Each scene shows the same named points in several views. A view is turned or mirrored, and shifted as a whole, has a little noise and may leave points out.
(in the rows, 128 means zero)

Scene 1
View 1
Q826: [106 138  87  98  86  64 153 152  87 140  46 156 104 109 147 197 127 130
  24 146 125 151 105  89  83 152  88 129 111 130 171 204 140 168 112]
Q523: [134  87 103 120 108  93 122  90 222  76 118 188 114 183 186 173 104 162
 112  62 108 126 146 166 110 111 119  99 130  99 140 143 143 103 141]
Q424: [120  83 114 123 146 106 139 102 218  62 152 176  98 185 188 156 115 156
 130  61 115 127 153 193 132 116 139 113 138  88 142 130 135 106 111]
Q176: [ 66  79  57 138  71 122  82 178 221  89 168  54  60  98 190 157 168  94
 104  76 171 181 145 249 122  91 167  88 138 129 107 137 161 113 117]
Q491: [127  92  95 123 107  98 120 109 207  83 124 163 105 162 182 168 114 154
 105  66 122 140 149 170 113 114 121 104 126 107 136 143 142 108 133]
Q603: [104 122 100 119 182 112 147 125 176  62 183 137  95 169 163 136 121 132
 126  89 143 112 163 179 162 137 139 154 121  94 136 119 138 111  84]
Q110: [118 105  94 124 145 120 129 106 223  54 170 152 103 180 178 142 120 150
 141  61 132 114 169 190 146 117 141 122 123  92 128 116 145  92 114]
Q848: [ 60 104  90 118 155 108 136 182 153  91 187  65  49 120 172 143 161  92
 105 110 161 161 132 215 156 134 163 145 130  99 133 133 144 141  60]
Q224: [109 124  92 104 112  82 145 135 130 111  88 157  96 141 164 175 124 136
  70 119 125 140 122 120 103 139 106 128 122 111 159 172 138 140 114]
Q638: [122 104  91 101  67  71 132 123 135 138  40 178 102 132 175 201 118 144
  35 111 107 158 106 113  71 130 102  95 128 126 169 193 146 152 134]
Q60: [ 86 176  52 130 116 120 128 171 140  96 148  68  98  94 126 134 146  98
  85 123 182 118 165 148 144 135 116 150  91 136 118 142 158 126 106]
Q825: [ 82 132  74 131 149 122 132 158 174  76 195  82  81 130 153 130 141 106
 122  97 165 125 164 194 162 130 146 152 111 111 119 123 148 116  84]
Q368: [ 94 140  66 136 114 126 119 149 187  75 170  91  98 124 151 140 142 112
 113  88 165 124 167 182 146 120 132 130 109 122 117 123 153 107 111]
Q715: [ 77  86  71 135 103 123 100 167 214  81 178  71  59 117 184 152 155  99
 116  72 166 165 143 239 136 110 162 103 136 119 115 126 152 114 103]
View 2
Q424: [ 82 153 130 153 131  85 128 150 109 106 111 140 126 157  75 112 125 125
 119 170 174 186 117 139 147  58 159  78  41 155  95 134 126 150  82]
Q491: [ 56 128 147 160 127 105 133 157 116 102 124 110 124 148  81 105 144 137
 125 164 157 187  98 138 138  89 151  63  57 164 107 128 134 175  85]
Q224: [ 61 117 150 143 132 149 143 135  84 112 126 100 138 135  96  99 165 122
 161 117 160 173 134 174 116 137 133 112  96 148 128 152 135 152 105]
Q603: [125 175 119 145 140  69 134 122  93  93 124 164 141 159  85 132 128  92
 136 159 198 149 142 150 132  58 155 109  43 143 118 150 114 126  89]
Q826: [ 36  85 163 148 144 195 162 111  75 100 156  59 143 127 129  88 210 111
 193  88 152 161 139 189  86 200 123 120 140 136 156 161 134 163 124]
Q825: [136 178 123 121 119 118 126 145  65  90 101 168 133 139  64 165 112  76
 146 153 192 145 114 187 133  66 157 144  39 153  99 154  93 128  95]
Q523: [ 46 125 144 173 131  81 130 150 130 106 125 112 118 157  84  88 147 152
 115 174 159 185 106 118 132  83 156  43  55 162 111 122 148 183  81]
Q60: [122 153 127 130 113 168 122 132  56  55 125 130 128 109  73 183 151  70
 176 139 199 112  92 208 105 115 144 154  66 158 123 157  78 148 113]
Q638: [ 14  79 175 153 138 174 155 140 101 116 140  62 132 128 114  71 194 138
 158 106 136 193 129 164 108 173 130  93 123 151 139 147 153 176 109]
Q848: [122 165 135  91 128 155 134 163  44 147  70 166 141 135  49 141  95  74
 151 122 154 197 150 211 143  71 163 187  65 142  72 167 112  95  83]
Q176: [ 89 145 150  99  90 183 109 217  54 123  62 140 101 110  17 162  98 108
 131 154 144 204  71 203 155  68 168 148  43 183  48 133 107 155  74]
View 3
Q848: [ 98  83 160  96 125  67  90 185 122  91 132 102 182 133 109 108 108 174
 148 123 100 197 119 146 112  83 105 152 106 180 181  89 164 115  57]
Q110: [ 83  44 105  76 123  93 180 102  89 130 174 108 146 137 138  56 116 178
 176 190 143 169 132 123 121 155  82 136 139 140 153 110  98 104  95]
Q825: [ 84  73 144  86 129  75 115 148 115 122 158  92 165 116 101  71 116 193
 141 133 110 173 117 147  90  91  87 134 108 148 161  82 140 111  84]
Q424: [ 96  45 106  84 119  91 183 111  89 113 166 118 149 158 145  74 111 153
 192 205 145 176 132 115 135 175  98 140 139 156 158 130  88 107  85]
Q638: [105  77 135 188  95 113 150 132  77 103 109 181 156 189 105 151 113 100
 136  94 106 104 177  52 166 181 176 100 147 161 165 115  48 124 145]
Q176: [ 78  47 135  83 146  57 141 170 136  95 104 102 199  84 113 133  75 209
 120 147 106 178 142 110 150 113  96 164 162 180 204  27 168 130 131]
Q491: [ 88  49 107 110 120  98 183 110  90 119 150 131 156 147 133  92 106 154
 161 167 139 147 156  88 146 180 114 121 156 151 161 108  73 122 128]
Q224: [101  79 144 152 102  92 129 138  83 106 133 143 161 167 109 122 115 128
 142 102 103 133 153  87 140 142 149 113 131 160 163 105  82 118 118]
Q523: [ 89  42  98 105 116 109 203 102  80 121 157 138 149 159 147  85 109 145
 176 185 148 145 150  86 149 196 115 122 158 149 159 123  59 110 127]
Q715: [ 87  53 130  75 140  65 139 163 131 101 123  97 188  98 118 119  89 201
 137 162 114 187 128 129 138 114  92 162 149 176 194  57 162 125 102]
Q368: [ 79  64 131  95 134  82 138 130 112 130 155  96 157 102 107  71 110 201
 126 132 113 156 129 125 102 110  96 119 133 143 162  61 128 121 124]
View 4
Q224: [ 82 107 101  76 145 150 173  71 105 126 134 106 147 106 152 129 112 121
 177 137 156 111 103 124 120 112 103  91 131 148 179 107 177 165 116]
Q523: [ 73 103  52  88 139 161 173  41 130 117 111  92 142  80 173 136 179  76
 212 195 154 137  95 102 101 124  52 150 174 209 160 102 166 119 136]
Q826: [ 95 102 118  27 165 150 193  55  98 125 157 106 156  99 167 128  95 150
 174  82 173 112  92 125 112 112 124  35 109 139 211  91 214 216 111]
Q110: [ 67  86  64 136 118 149 144  45 131 133 102  98 144 118 139 126 165  78
 180 191 122 129 119  98 112 120  39 171 157 194 121 114 133  81 146]
Q60: [ 95  38 142 124 165 116 146  57 103 157 109 135 179 148  93 101  90 139
 146  98 138  92 127  81 122 119  89 115 102 113 135 123 105 135 131]
Q715: [ 66 102 104 168 146 130 139 111 100 148  93 133 153 121 112 128 116  90
 163 213 139  73 139 137 123 120  79 172 150 128 156 160  74 113 104]
Q825: [ 73  73 109 159 131 129 129  81 117 154 107 119 152 153  98 117 118 113
 142 159 114  92 138 108 133 111  67 149 121 133 112 134 101 100 135]
Q603: [ 65  89  80 134  98 151 135  55 130 146 125  97 140 150 125 125 143 104
 151 163  97 120 122 108 130 109  49 149 120 167  96 111 151  86 156]
Q368: [ 85  54 106 142 154 125 145  64 111 150  95 121 162 131 109 117 122 103
 163 158 135  98 126  93 119 120  64 153 131 143 130 132  95 107 134]
Q176: [ 69  90 113 168 177 124 143 130  90 143  72 149 158 107 113 124 101  79
 177 222 159  64 141 134 115 124  90 174 170 114 183 171  51 123  92]
Q848: [ 60 114 112 161 107 138 126 125 100 158 127 126 137 162 106 126  88 122
 131 177 112  75 142 147 143 102  89 139 110 102 124 152 113 119 119]
Q491: [ 70 107  66 100 152 147 172  70 114 119  98 110 150  84 160 136 156  73
 207 205 164 117 106 121 104 124  70 151 173 184 185 122 146 127 116]
Q638: [ 91 122  94  31 173 157 202  64  99 110 140 103 150  75 184 135 119 125
 203 129 181 117  92 132 104 125 118  65 141 164 222  99 209 199 105]

In a view up to two points have been moved. Name them for each view, in the order of its rows, or write -.
view 1: Q224
view 2: Q424, Q848
view 3: -
view 4: Q491
